Each row is a point on a tangle of strands that fork and nearly touch. The rows are in no order.
(in the rows, 128 means zero)
Points whose rows are less than 151 apart are linked; no others are. Some points are linked to none.
K_663: [111 203 160 110 167 140 104 165 153 129 117 145 103 103  55 146 103 139
 104 129 103  90 186  98 112 132 102 148 172 131 115  90 165 152 168]
K_407: [127 136  91 168 107 101 133  95 153 124 130 107 160  87 132 113 151 164
 179 167 171 104  40  93 191 140 132  93 151 111 160 105 131 126 106]
K_351: [144  91  92 108 153 112 170  82 124 126 136 136 139 127 159 103  95 148
 130 132 124 177 131 133 166  48 107 175 134 123 160  67  75 141 105]
K_736: [127 132 102  90  84 104 112 137 104 151 132 122 112 110  83 166 123 124
 140 103 145 107 117 136 103 162 140 129  92 167 104 115 130 120 115]
K_358: [165 101 123  75 147  90 146 147 134 143 145 158 121 154 101 143  51 136
 123 128  99 131 109 203  93 130 109 151  77 126 116 111  30 155  98]
K_325: [146 111 195 138 149 101 135 119 111  80 124 147  32 171 112 125  92 134
 126 136 159  88 172 170  83  99  87 195  87  95 102 103 106 125 115]
K_128: [148 110 126 154  90 135 153 130  95  92 147  89 174 119 157 140 162 101
 190 111 144 154  75 136 154 147 160  60 142 118 164 143 130 131 142]
K_247: [163 149 140 139 136 144 161 144 147 145 133 122 161 124 149 124 151 125
 130 148 112 208 124 101 166  63 159 124 195 100 173 143 163 118 185]
K_230: [144  94 100 132 158  65 118 113 156 164 110 165 132  82  93  89  86 161
 145 138 106  95 112 137 158  98 105 119 143 116 127 129  83 133 133]
K_138: [ 90 167 197 154 124 134  93 177  92 123 130 103 146 166 143 162 169 119
  94 131 159 155 105 136 148 139 126 149 166 140 109 114 180 146 151]
K_649: [119 138 134  89 165 134 100 147  99 151 103  84  82 115  97 154 170 120
 169 123 128 117 143  82 147 234 175  72 124 184 106 221 192 130  88]
K_495: [159 159 122 115 109 137 113 151  98 105 138 131 112 158 192 157 167  92
  83 170 114 139 165  97 110 159 167 118 171 143  94 215 154  67 104]
K_256: [ 91 124 122 139 132 132  97 150 118 166 119 139 135  82  98  99 143  93
  93 124 121 128 162  94 147 139 170 123 145 181 159 179 162 117 160]
K_923: [ 93 145  98 113 128 189 134 116 137 124 126  84 153 168 136 128 179  85
 137 131 130  99 153 108 121 158 110 100 100 176  93 147 164 137 145]
K_184: [107 106 141  65 111  77  96 134 103 106 121 117 103 152  84 192 124 111
 150  70 135 103 124 136 125 165 168 112  80 170 121 159 165 143  89]
K_690: [118  92 147 142 143 111 107 176 109 152 118 145 145 107  95 105 111  77
  78 115 117 142 140 135 142 111 151 116 147 155 154 178 117 132 159]
K_514: [ 99 183 150 100 120 151  56 147 133 127 119 114 131 149 134 166 175 143
  91 189  80 142 120 124 132 155 138 137 134 127 117 160 144 152 104]
K_401: [117 119  58 133 106 135 176 130 123 178 127 108 166  90 168  79 139 113
 160 117 114 119 156 126 143 114  92  87 115 105 139 133  77  94 141]
K_164: [ 88 113 128 156 173 170 179  89 165 110 136 111 138 127  79 113 139 150
 142 153  99 108 133 128 112 120  78 110 136 112 142  83 136 188 152]
K_428: [113  96 112 135 142 120 187  58 164 160 148 145 141 103 115 104 124 197
 184 115 156 106  97 116 127 161 114 107  99 120 123 104 133 139 133]
K_616: [172  94 135 148 140 104 117  89 132  84 116 118 157 165 155 159 112  99
 125 137 104 130  85 143 128  59 114 112 135  86 152 150  66 144 119]
K_587: [113 155 125 138 100 111 167 156  95 164 102 125 114 112 162  86 102 130
 149  96 127 148 168 124 155  75  83 147 179  62 152  75 135  94 151]
K_473: [137 155 125  80 158 144 113 150 142 122 126 126 146 174 115 175 118  85
  78 122 114 116 150 121 108 124 126 146  93 173 123 131 108 125 110]
K_79: [164 153 158  85 101 142  97 174  87 123 117  80 115 108 174 155 165 152
 148 112 170 188 124 119 159 155 173  99 135 137 128 158 152  93  58]
K_173: [144 152 187 111 159 107 128 119 137 113 134 149  39 129 103 109  63 173
 102 161 131 130 153 175  93 107 104 220 120  89 131  91  86 124  87]
K_959: [123 144 141 112 148 149 102 126 134 144 121 128 108 124 132 118 181 144
 165 135 173 128 142  66 158 216 163  99 123 160 123 201 188 103 122]
K_130: [144 181  96 135 109 140  72 154  98 123 106 100  96 109  97 129 140  79
 100 117 119  68 153 130 107 120 120 107 130 110  91 154 132  98 115]
K_713: [129 154 158 131 112 185 165 133 146 134 130 115 149  87 133 122 155 122
 107 132  69 202 144 131 136  69 165 118 171 114 156 126 192 135 186]
K_625: [142 155  69 100 117  87  99 157 130 145 137 189 135  69 103 135 111  87
  97 129  62  83 148 125 153 102 134 104 152 124 170 125  80 124 110]
K_773: [144 121 189 165 114 113 122 170 133 169 134 166 154  93 119 120 142 170
 131 125 118 186  86 140 140 123 177 110 157  92 151 165 138 111 154]
K_177: [106 103  62 136 133 108 147 156 147 175 144 142 203 146 144 116 117 116
 120 140 169 122  86 120 155 177 112 141 106 179 123 118  92 142 129]
K_824: [118 176 153 104 143 175 180 148 148 104 129 107 140 126 119 139 106 140
 124 116  77 106 195 151  82 118 102 116 152  81 115  79 155 172 152]
K_419: [168  54 130 149 167  70 150 148 148 135 104 180 139 131  88  98  66 137
 114 107 169 127 145 116 113 108 136 148 131 144  92 124 131 123 147]
K_49: [123 132 157 107 148 146 108 117 133  77  94  97 124 174 132 171 168 158
 144  99 168 103 148  78 117 161 153 126 101 165  61 108 199 154 102]
K_209: [150  95 160 105 151 165 119  89 153  78 118 104 110 201 136 169 162  88
 103 123  95 124 129 122  93 115 143 123  63 144  81 180 156 137 114]
K_299: [169 108 128  77 142 150 159  90 170  89 146 119 137 149 121 152 137  94
 121 137  82 163 140 131 129  57 142 135 134 158 156 124 125 142 131]
K_948: [ 77  97 132 128 106 166 107  74 104  88 141  88 133 128 162 133 189 152
 226 126 111 151  99 102 163 164 166  89  94 136 157 104 172 182 115]
K_719: [135 183 121  79  95 144  49 127 116 101 122 125  95 153 186 162 173  97
  99 179  66 139 157 117 117 135 158 147 155 125  85 189 145 108  91]
K_723: [112 149 134 152 122  96 112 121 141  98 130 133 169 139 156 162 150 173
 186 148 175 111  75 102 175 150 124 132 168 111 145  68 153 149 108]
K_202: [ 86 144 160 120 101 150 107 154  56 125 136  97 127 135 203 138 198 113
 120 167 117 187 132 113 164 171 185 124 170 160 131 172 182 128 100]
K_468: [157 137 125  88 125 120 144 179  70 116 117  68 102 139 139 160 181  88
 155 123 174 173 121 125 156 162 147 101 136 158 104 193 138  84  68]
K_890: [ 81 143 136 130 123 112 129 103 127 120 147 156 151 131 167 149 138 175
 145 159 136 143 124 110 153 125 103 166 161 122 167  66 113 166 109]
K_81: [ 84 169 103 102 114 151 118 118 151 156 154 158 118  83 107 116 140 121
  80 162  75 122 161 130 118 112 118 159 128 150 139 117 129 125 138]
K_185: [142 137 100 103 142 128 105 150 149 150 119  77 144 170  82 141 139  91
  93 151 130 125 116 118 147 119 129 135 113 169 140 165 103 114 102]
K_929: [138 150 149 155 144 186  93 150 141 107  73  66 141 135 114 130 145 161
 115 134 150 114 109  75 148 141 151 108 175 111 101 103 229 141 115]
K_477: [183 129  67 122 124  75 103 186 109 175  94 164 107  68 111  86  62 116
 113 106 124 130 165 133 140  81 130 130 147 110 101 104  88  87 133]
K_775: [173  73 122 153 158  69 153  63 131  90 136 154 117 148 157 115  72 113
 133 141 119 126  81 165 136  57  81 123 161  99 117 114  63 147 140]
K_435: [ 95  82 148 190 148 121 155  47 121 100 177 123 132 157 122 129 141 129
 220 116 160 152  39 148 147 158 139 117  97 123 145 100 136 172 156]
K_64: [137  58 109 143 152  64 173  41 114  92 151 161 100 160 130 118  79 130
 183 124 125 109  96 173 129 100  83 145 114 104 117 115  64 171 123]
K_679: [108  74 154 167 169  89 146  49 126  83 153 140  98 191 120 129 118 133
 196 106 142 131  81 170 117 129 107 141  98 107 127 125  98 159 137]
K_141: [154 141 126 150 146 107  95 135 153 163  96 176 120 122 112 115  88 140
  97 135 111  87 129 109 114 107 108 121 143 107 119 158  95 100 139]
K_286: [155 107 118 135 131 138 100 106 109  70  90  96  81 162 150 123 146  69
  97 151 147 109 166  83 127  78 133 144 149 152 105 168 184 101  99]
K_437: [108 101 137 126 145  93 163  86 154 102 173 188 154 162 152 161 122 160
 156 134 179 129 115 110 114 136 121 184 134 150 133  64 124 158 118]
K_752: [126 172 102 115 105 144 136 213 106 162  97 120 150 161 187 120 118 116
 103 115 187 150 152  92 159 132 121 151 145 137 124 116 151  79 134]
K_418: [121  75 160 132 131 105 172 129 104 104 148 147 157 173 126 169 105 136
 144  60 150 124 106 167  94 153 145 132  86 147 127 106 116 154 116]
K_949: [ 64 110 152 153 157 171 153  70 113  85 133 115 125 157 181 113 153 134
 194 106 132 126 174 129 112 134  98 123 108 119 126  87 152 173 148]
K_210: [119 138 159 137 117  97 104 128 108 122 125 155 106 110 122 129 117 134
 165  88 109  79 187 147  80 149  97 102 122  82 104 129 104 127 154]
K_327: [138 129 117 118 167 101 144 136 146 190 100 130 101  64  91  56  82 171
 114 165  88 123 152 140 164  67  87 147 133  91 152 106  59 119 112]
K_722: [110 139 190  95 121 126  89 127  73 128 110 128  48 145 115 121 136 121
 112 103 144 117 195 163 111 128 117 164  52 167  92 123 132 102 114]
K_570: [116 157  82 150  81 120 103 180 121 182 142 157 135  52  98 110 117 124
  74 116 166 129  87 124 140 158 160 152 157 153 110 103 151 107 151]
K_388: [ 97 127  97 148 105 159 107 134 102 106 113 140 144 124 180 131 118  72
  71 144  76  81 149 128 104 106  96 102 133 110 141 148 126 137 119]
K_399: [156 179  89  84 104 142 180 162 152 148 145 119 172  89 104 138 135 121
 120 107 118 143 128 132 123 130 121 110 151 139 121  82 123 119 159]
K_686: [133 118  74 144 107 124 127 136 151 161 134 100 177 100 132 125 159 151
 194 163 170  90  77  84 163 208 145  49 132 111 162 161 128 121 106]
K_763: [131 162 126 135  71 124 111 136  99 110 135 126 115 115 178 125 134 125
 139 113 143 170 149 138 120  76 127 133 161  82 131  94 136 105 137]
K_755: [130 143 151 169 110 129 184 167 146 124 128 105 189 114 123 135 124 150
 124 113 128 130  86 124 150 125 134  87 189 107 158  54 158 163 152]
K_748: [ 96 128 145 127 108 146 145 160  88 133 139 109 177 117 178 135 182 109
 110 125 132 172 116 127 165 176 178  99 149 184 143 153 171 124 128]
K_701: [101 130 114 115 129 170 112 128  99 172 109 135 144 138 157  97 111 121
  62 100 128 111 166 138  98 163 128 114  69 166 117 167 124  96 129]
K_482: [130 149 119 130 107 132 181 184 144 129 150 101 170  97  87 143 152  89
 108 116 128 139 108 144 136 109 120 113 186 141 143  92 132 157 166]
K_410: [152 131 157 126 166 117 156 102 151  67 124 173 121 185 148 178 100 144
 123 127 111  92 161 133  77 101  85 138 128  92 116 100 108 147 131]
K_994: [145 119 119 178  80 131 110 144 123 122 113 104 152 124 134 125 130 133
  69 125 189 129  60 143 119 115 132 157 158 127 113  98 150 117 114]
K_204: [133 128 162  86 157 161 109  81 133  86 103 130 102 201 131 176 154 133
 118 125 114  97 154 117  66 143 131 134  58 160  48 139 174 143 114]
K_937: [110 102 141 122 144 153 164  87 155 133 164 132 131 125 127 128 148 191
 201  87 181 141 125  97 143 178 154 131  87 154 137  68 173 138 124]
K_711: [134 149 192 158 112 143 124 203  98 159 104 116 167  98 152 131 147 151
 116 104 131 176  82 146 136 165 181  69 131  93 146 169 144 112 147]
K_384: [169 133 169 189 121  93 149 131 145 147 137 143 153 106 142 122 135 159
 142 135 139 198  62 126 174  84 154 142 198  69 168 121 135 134 183]
K_912: [166 124 162 142 157 121 126 131 161  81 103 140 137 184 164 166 110 121
  99 138 115 117 128 106 126  75  99 134 153  88 137 129 108 127 108]
K_273: [130 139 108  86 144 124 121 167 143 135 126  83 159 141  95 151 163  93
 140 151 122 161 131  96 187  93 124 135 156 161 164 148 107 133 104]
K_300: [166 102 130 110 116 102  57 104 135 101 105 163  94 105 128 131  94 120
  68 161  86  94 143 102 131  65 141 154 139 135 173 144 129 114  77]
K_981: [109  66 151 157 160 102 154 111 135 133 132 163  79 126  63  87  58 177
 135 125 176  93 132 160  87 180  98 182  98 118  92 121 106 158 131]
K_655: [146 131  64 170 128 117 123 137 148 204 111 160 167  54 125  75 113 164
 140 135 134  97 103  97 146 169 142  65 129 104 124 174 113  78 146]
K_619: [143  81 141 128 171  76 138 183 129 148 110 188 156 122  91 121  79 102
 111 103 134 143 154 127 143 121 131 151 135 167 133 125  96 134 163]
K_57: [112 132  88 130 112 127 105  93 136 135 138  86 145 138 148 130 172 131
 192 160 111 106 106  91 146 167 117  79 106  90 143 183 107 111 106]
K_313: [167 152  53 124 132  87  91 173 110 179 127 181 135  41  92 101  77 106
  77 119  92 104 142  96 150 121 166 114 148 127 140 143  98 102 129]
K_4: [111 166 156 124 121 173 175 140 136 107 135 119 124 135 146 123 135 117
  89 128  68 153 170 153  92  90 111 139 173 105 111  95 169 141 177]
K_804: [138 122 154 101 135  99 138 105 133  86 154 152 118 185 143 170 169 110
 184 101 162 149 175 110 134 145 130 143 101 138 111 139 140 118 165]
K_114: [105 186 159  65 180 155 132 148 158 107 118 123 134 129  92 164 129 140
 146 126  69 111 207 114 107 139  92 129 134 138 119  88 138 172 146]
K_462: [158 142 168 179 127 181 150 146 155 105 116  78 167 131 126 129 154 145
 165 120 148 133  76 107 165 119 153  95 167 100 129  74 194 130 150]
K_974: [145 120  83 116 126 142 123 123 150 125 116  63 129 170 110 159 161 120
 162 120 186 100  74  91 125 177 145  99 104 148 114 149 146 103  72]
K_782: [150 136 124  93 103  97  61 114 121  96 115 143  91 155 166 153 126 112
 122 170  97 109 176 105 123 116 138 148 115 128 142 169 124  93  67]
K_293: [142 100 166 141 100  98 100 112  98  77 120 141  55 145 133 116 114 111
 128 103 156 112 167 169  86  93 112 166  87 125 107 123 101  99 133]
K_753: [171 157 141 102 124 108 145 133 161 131 145 169  96 145 131 133  87 165
  86 144 141 145 117 144 101  92 111 207 129 119 106  90  89  97 117]
K_791: [139 171 139  78 124 164 145 175 127 151 144 129 160 107 162 150 186 116
 105 119 135 182 140 104 164 159 171 115 152 189 105 147 187 125 154]
K_559: [133 152  96 154  83 110 103 179 128 175 107 136 142  97  89 106  82 138
  41 140 159 145  74 144 119 104 141 166 170 139 102  86 143  97 131]
K_702: [124 112  90 149 125 153 125  53 104  95 145 104 150 131 192  97 140 118
 144 146 126 201 113 120 158  67 139 131 133 135 173 128 126 116 123]
K_908: [123 144 124 110 164 134 130 155 129 167  93 109 122 108  94  97  94 153
 108 124 110 131 168 116 162  76  90 138 121 118 178  93  84 119 118]
K_661: [ 85 124 113 159 139 138 169  75 104 104 151 141 143 144 216 114 127 170
 176 120 144 132 139 118 148 114 101 142 141  96 146  47 127 150 128]
K_566: [148 134  63 159 118 140 153 131 149 196 112 121 143  62 129  67 146 139
 158 137 127 127 122 122 151 131 122  62 101  79 141 175  82  92 148]
K_537: [145 110  81 137 141 101  77 116 150 181 107 163 134 108 105 111  99 143
 124 145 122  82 114  82 125 164 148 100 125 125 131 208 100  90 116]
K_664: [112 160  95  80  97 177 149  88 163 125 171 133 105 103 107 132 122 130
  85 162  79  95 131 158  75 124  97 161 100 147 108  91 122 150 101]
K_698: [ 89 147 195 144 139 127  67 161 124 114 113 131 151 161 138 171 142 138
  71 155 109 131 112 130 123 129 126 147 151 122 132 138 150 158 125]
K_167: [ 92 120 130 107 119 105 115  48 168 121 195 146  70 140  78 159 147 117
 169 163  82 123 123 154 109 132 113 160 105 128 139 150 110 149 146]
K_213: [103 155  68 109  67 126  83 109 110 143 148 126 123 108 158 131 164 105
 143 150 105 116 125 139 126 155 141 116 102 115 124 183  98  96 104]
K_573: [115 128 158 104  85 133 123 105 104 109 139 133 129  98 116 141 153 122
 166  83  74 108 176 170  80 145 138  83 110 114 111 144 128 133 158]
K_431: [130 130 146  86 139  99  85 140 116 124 116 107 118 135  73 197 141 110
 164 108 115  87 128 100 144 198 164  89 117 183 128 189 179 143 103]
K_445: [ 80 112 164 145 139 127 128  62 144 106 174 119 113 142  93 141 153 139
 143 181 105 168  78 180 127 109 116 158 122 126 161 132  90 183 144]
K_997: [ 71  98 158 141 126 132 136  87 109 108 172 102 127 130 130 136 190 136
 241  99 145 164  83 143 171 170 135  89  82 122 160 111 147 171 154]
K_603: [122 169 110 105 110 162 121 179  72 180 111 119 136 119 150  91 105 123
  69  81 161 148 157 135 129 149 133 138 102 172 108 122 132  92 139]
K_757: [148 153  90 148 124 118 150 209 123 149 106 124 157 171 147 121 101  94
  98 112 177 139 119 123 134 111  88 145 159 116  93  87 117  94 149]
K_3: [123 168  66 112  91 136  72 101 142 138 145 127  78 106 105 122 142  67
 121 138  89  69 152 145  93 118 108 107  88 121 105 158  96  86 120]
K_978: [ 94 100  99 138 150 132 192 127 159 164 158 130 188 127 100 111 132 139
 138 135 169 141  66 128 161 156 117 143 125 172 149  70 112 178 135]
K_491: [130 117 180  96 164 107  98 140 110 159 117 124  61 134  69  97  95 120
 126  97 119 128 190 164 103 119 127 159  42 165 137 134  84 113 132]
K_397: [125 134 164 123 146 156  87 145 103  85  74  63 103 145 133 130 167 164
 125 119 168 127 131  85 142 159 167 127 133 152  96 114 218 133  87]
K_433: [ 92 123 169 137 127 174 111 126 117  86 121 112 137 112 180 117 190 177
 208 123  88 186 136  99 169 154 168  88 132 128 143 121 190 182 158]
K_693: [ 95 118 123 149 182 154 195 123 159 153 138 125 156 130 104 104 105 159
 105 157 141 115  93 138 122 125  87 160 138 120 141  64  98 164 123]
K_368: [ 89 167  87 147 114 130 102 143 129 161 144 181 124  74  84 122 143  88
  58 170  50  99 144 124 141 106 136 132 159 103 154 124 114 134 150]
K_406: [143 141 137 173 131 110  87 176  96 192  80 155 119 158 183  89  90 167
 114 110 168 143 151 113 129 144 119 126 100 100 106 154 115  68 139]
K_39: [129  71 124 100 159 115 216  99 118 133 160 141 133 107 130  91  75 179
 126 140 100 150 114 181 152  82 112 173 126 107 154  81  50 168  92]
K_227: [179 131 128 136 113 130 129 137 137  95 133 147 137 165 178 157 139  80
  88 138 124 126 161  99  98 128 177 120 171 124 117 202 166  96 155]
K_549: [ 89 104 151 165 135 131 154 105 130 163 158 181  95 102  93  82  88 157
 103 130 136 101 139 171  81 178 106 160 118 136  99 140 122 149 170]
K_628: [100 122  69 155 126 159 138 158 132 155 105 113 197 152 181 114 120 122
  79 150 156  93 106  93 133 160 110 108 133 136 134 120 125 120 102]
K_515: [119 112 147 163 140 137 120 147  96 163  74 133 151 137 197  90  94 188
 113  98 165 124 131 121 127 150 121 107  97  84 131 126 119 109 126]
K_650: [112 141  87 120 140 212 168 109 176 149 140  85 176 143 128 123 175 131
  99 150 102 129 117 105 109 127 136 112 105 152 124 124 150 135 131]
K_308: [ 99 105 107 141 170 202 198  93 167 123 136  86 184 147 124 108 170 140
 165 128 106 135 124 114 136 130 128  90 105 126 146  83 147 170 148]
K_234: [132  91 159 144 151 146 181  95 133 103 135 139 180 141 145 147 100 180
 131  83 121  99  94 140  95 134 138 103 115 101 141  72 129 160  89]
K_460: [102 137 170 114 131 161  85 130  95 102 105 102 106 139 181 134 200 137
 161 150  84 183 156  98 174 165 154 113 157 134 100 175 197 166 143]
K_955: [ 90 143 187 153 137 150  92 191  75 175  91 121 168 107 158 106 106 186
  92  93 116 134 138 130 133 161 150 101 115 110 154 134 158 128 145]
K_476: [124 145 112  97 131 139 124 170 118 137  98  92 160 110 135 117 137 109
 120 135 117 158 152 106 178  68 105 136 155 124 194 112 119 125 112]
K_62: [190 143  95 129 113  90 121 217 119 152 108 138 131 120 106 107  75  96
 115 106 168 139 125 151 134  89 120 137 137 117  91 114  77 101 146]
K_558: [162 157  91 119 103 153  75 134 125  81  91  70  75 148 120 138 153  52
  95 156 124  92 149 109 117  97 118 114 149 125  98 167 150  97 100]
K_67: [132 151  77  96  86  97 100 105 155 131 166 154  49 133  90 125 137  63
 125 146 114  85 151 146 107 131 122 170  89 165 103 156 105  78 132]
K_744: [117 181 180 154 126 132  96 207  94 163  74  94 105 149 110 129 125 146
  81 111 171 156 108 114 148 134 120 160 149 115 109 104 192 102 155]
K_123: [133 120 114 118  98  87 117  86 172 119 183 166  53 124  56 144 119  74
 141 143  98  98 130 174  91 133 109 160 129 138 108 150 112 124 162]
K_77: [ 99 156  84 151 111 126 156 128 122 167 128 139 127  94 175  74 119 147
 174 132 147 119 153 146 154 124  74 123 144  78 131  90  85 102 153]
K_528: [175 181  77 125  93 100 142 154 162 136 151 181 178 114 131 159 113 116
  91 122 128 111 115 119 102 134 136 121 167 117  93 121 119 101 161]
K_760: [136  41 149 170 207  74 153 121 165 152 109 172 107 143  67  98  78 158
 149 105 191 109 125 128 120 128 108 165  96 137  90 117 111 152 143]
K_505: [168 115 149 142 160 121 199  88 144  86 147 178  90 130 149 113  58 152
 124 124 123  80 160 169  80 118  77 148 143  64  98 108 104 153 146]
K_993: [140 138 160 126 115  84 154 128 117 119 161 181  95 124 130 118 100 147
 186  86 157 125 173 168  92 172 101 147 115 104  86 117  77 116 147]
K_389: [118  79 104 162 134 136 139  40  94 125 144 112 121 136 158  76 120  88
 144 138 106 187 112 147 142  68 127 128  91 133 179 150  91 129 144]
K_669: [137 105  97 115 111 163 134  77  99  95 134  64 124 137 164 113 177  82
 154 146 127 195 118 113 150 105 161 116 134 168 148 170 160 126 110]
K_620: [163 127 138 156 163  76 188 104 126 122 137 181  84 139 152  92  77 166
 161 122 169 111 154 157 112 121  82 158 154  72  84 110  85 115 160]
K_205: [143 121 113  99 152  92  84 139 128 172 106 141  56 110  58 102  47 103
 133 105 101  95 172 145 122 132 112 148  39 176 141 142  70 112 130]
K_218: [172 157 121 177  92 101 111 138 165 107 131 169 135 145 152 154 134 112
 107 139 159 107 119 115 111 130 142 142 179 110  85 146 151  82 170]
K_799: [ 92 124 142 102  71 128 115  98  95 126 161 136 102  92  95 144 145 120
 127  87  99 132 132 188  82 150 150 127  98 158 124 129 125 140 118]
K_519: [144 114 108 144  89 150 112 118 148 126 116  95 149 154 124 130 154 117
 113 130 204 129  56 133 115 143 142 127 105 149 102 139 146  98 110]
K_904: [136  68 199 125 156 102 145 129 116 124 140 162 129 160 111 151  87 161
 127  88 114 139 117 189  85 136 128 150  86 119 136 127  70 163 110]
K_270: [150  95 113  93 158 126 197 143 142 140 165 136 121 130 112 105  74 148
 115 133 122 168  94 210 121 111 110 193 108 122 127  87  27 156  81]
K_980: [102 113 146 146 165 159 128 102 143 173 129 165 131 120 116  98  87 145
  80 112 107  94 153 132  65 162 114 121  78 160 118 157 128 115 170]
K_668: [186 139  62  81 130 134 130 168 145 172 130  78 120 100  91 129 138 109
 172 133 130 155 115  99 145 142 145  69 116 132 155 216  88  76  87]
K_640: [132 107 165 144 124 121  82 129 122  86  90 107  84 141  91 129 137  91
  56 134 165 122 136  93 127  90 151 157 167 170 107 165 197 115 122]
K_106: [121 175 151 110 145 135 106 174 136 138 119 111 145 110  98 154 167 159
 170 131 110 140 136 125 147 155 112  96 128  92 159 141 113 143 135]
K_439: [104 142 110 157  88 144 106 149 133 152 142 137 136  61 106 100 165 123
 133 122 160 118 127 103 146 160 138 121 152 145 134 131 172 106 148]
K_416: [101 132 146 140 128 129 140  78 134  87 178 128 105 109 103 139 116 128
  98 201  72 134  87 182 110  91  95 173 155 103 160  99  93 189 129]
K_455: [135  89 144 159  80 125 149 157  94 102 143 128 180 110 143 135 131  98
 157  71 174 111  97 143 131 173 166  67 129 153 139 119 156 127 148]
K_267: [133 132 145  65 140 163 124 120 152  99 133 110 118 166 123 164 153  70
 101 135  57 128 156 145 105  93 128 131 102 164 116 138 134 149 110]
K_131: [151  56 163 166 112 101 151 137 123  85 133 132 164 166 130 149 120  81
 144  69 160 106  84 145 116 144 158 109 126 153 120 142 140 144 150]
K_927: [168 176 161 121  81 126 102 171  97 117  96 100 122 139 172 159 146 154
 119 114 155 174 116 121 129 105 150 131 165  86 136 118 161  87  99]
K_461: [119 107 116 149 139 127 163  66 124 134 130 123  83  79 121  64 103 176
 145 149 146 168 134 126 172  65  94 175 168 116 168  62 113 133 125]
K_359: [167 124 148 135 149 124 158 108 163 135 125 141 164 132 123 130 116 211
 164 110 147 124 113 115 112 141 132 111 117 101 123 108 106 116 122]
K_770: [140 117 116 138 121 162 139 120 118  94 132  70 151 137 161 149 178 102
 170 157  88 182 116 109 139 138 171  65 162 115 160 188 149 140 124]
K_395: [108 166 130 109 125 188 170  82 169  95 178 115  92 121 119 131 123 141
  96 193  91 122 131 185  83 118  86 178 130 104 121  95 112 177 123]
K_87: [101 178 179 141 153 149 106 187 118 145  87 122  96 124  85 119  98 142
  90 120 123 114 163 119 129 115 109 145 169  91 135  89 173 131 160]
K_633: [169  97  83 103 124 121 118 141  98  94 114  38 109 163 101 155 164  96
 181 126 182 147 100 112 157 118 151  99 119 145 148 166 114 106  53]
K_888: [ 47 120 116 132 137 162 128  97 121 123 138 102 140 154 143 130 169 107
 165 134 112  97 159 134 111 162  85 109  82 136 121 127 129 154 148]
K_945: [106 132 136 113 120 166 128 114 141 152 157 125 128 119 161 122 175 179
 184 110 172 153 123  91 141 181 156 114  80 146 125 135 165 110 121]
K_769: [113 138 112 158  90 147 125  96 103 114 117 144 119 120 194 109  99 102
  93 135  95  85 141 161  91  87  63 115 123  90 120 111  92 120 127]
K_787: [142 105 133 121 148  62 134 112 166 128 147 196 115 164 133 156  80 142
 119 158 147 111 133 129 117 122 105 201 100 154 115 104  86 141 118]
K_989: [149  69 135 114  97  78  76  79 149 114 126 171 105  84  92 157 101 127
 110 120  97 104 103 127 105 110 170 128 113 128 159 162 139 115  92]
K_134: [182  69 151 139 109  81  93 128 125  95 106 155 139 117  96 154 100 147
  90 106 166 124  91 108 111 132 196 129 139 144 129 163 150 117 100]
K_879: [133  75 104 114 125 112 152  78 141 122 154 127 119 121 107 119 115  82
 156 118  92 127 135 136 147  80 128 115 118 147 173 145 108 138 138]
K_118: [ 86 163  71 130 120 162 111 165 122 152 110 115 190 117 145 143 126 102
  62 161 104  81 119 107 136 146 120 105 135 138 153 123 128 149 109]

A fork is a point with three links, a tip a point with one. Leave the first point through the second and follow the links. Name the first fork or tip that comes.
K_462 / K_755 => K_719
K_713 / K_247 => K_406
K_974 / K_633 => K_267
K_419 / K_760 => K_3
K_649 / K_959 => K_418
K_184 / K_736 => K_791
K_177 / K_978 => K_890
K_164 / K_693 => K_769

Follow the links from the first point to the second, and from the first to the third. Name the last point that the two ways share.
K_227 / K_230 / K_358 => K_267
K_908 / K_134 / K_937 => K_267
K_134 / K_515 / K_397 => K_719
K_757 / K_640 / K_923 => K_3
K_114 / K_134 / K_218 => K_719
K_702 / K_351 / K_359 => K_418
K_81 / K_558 / K_407 => K_3
K_270 / K_620 / K_49 => K_418
K_177 / K_395 / K_722 => K_890
K_491 / K_650 / K_445 => K_890
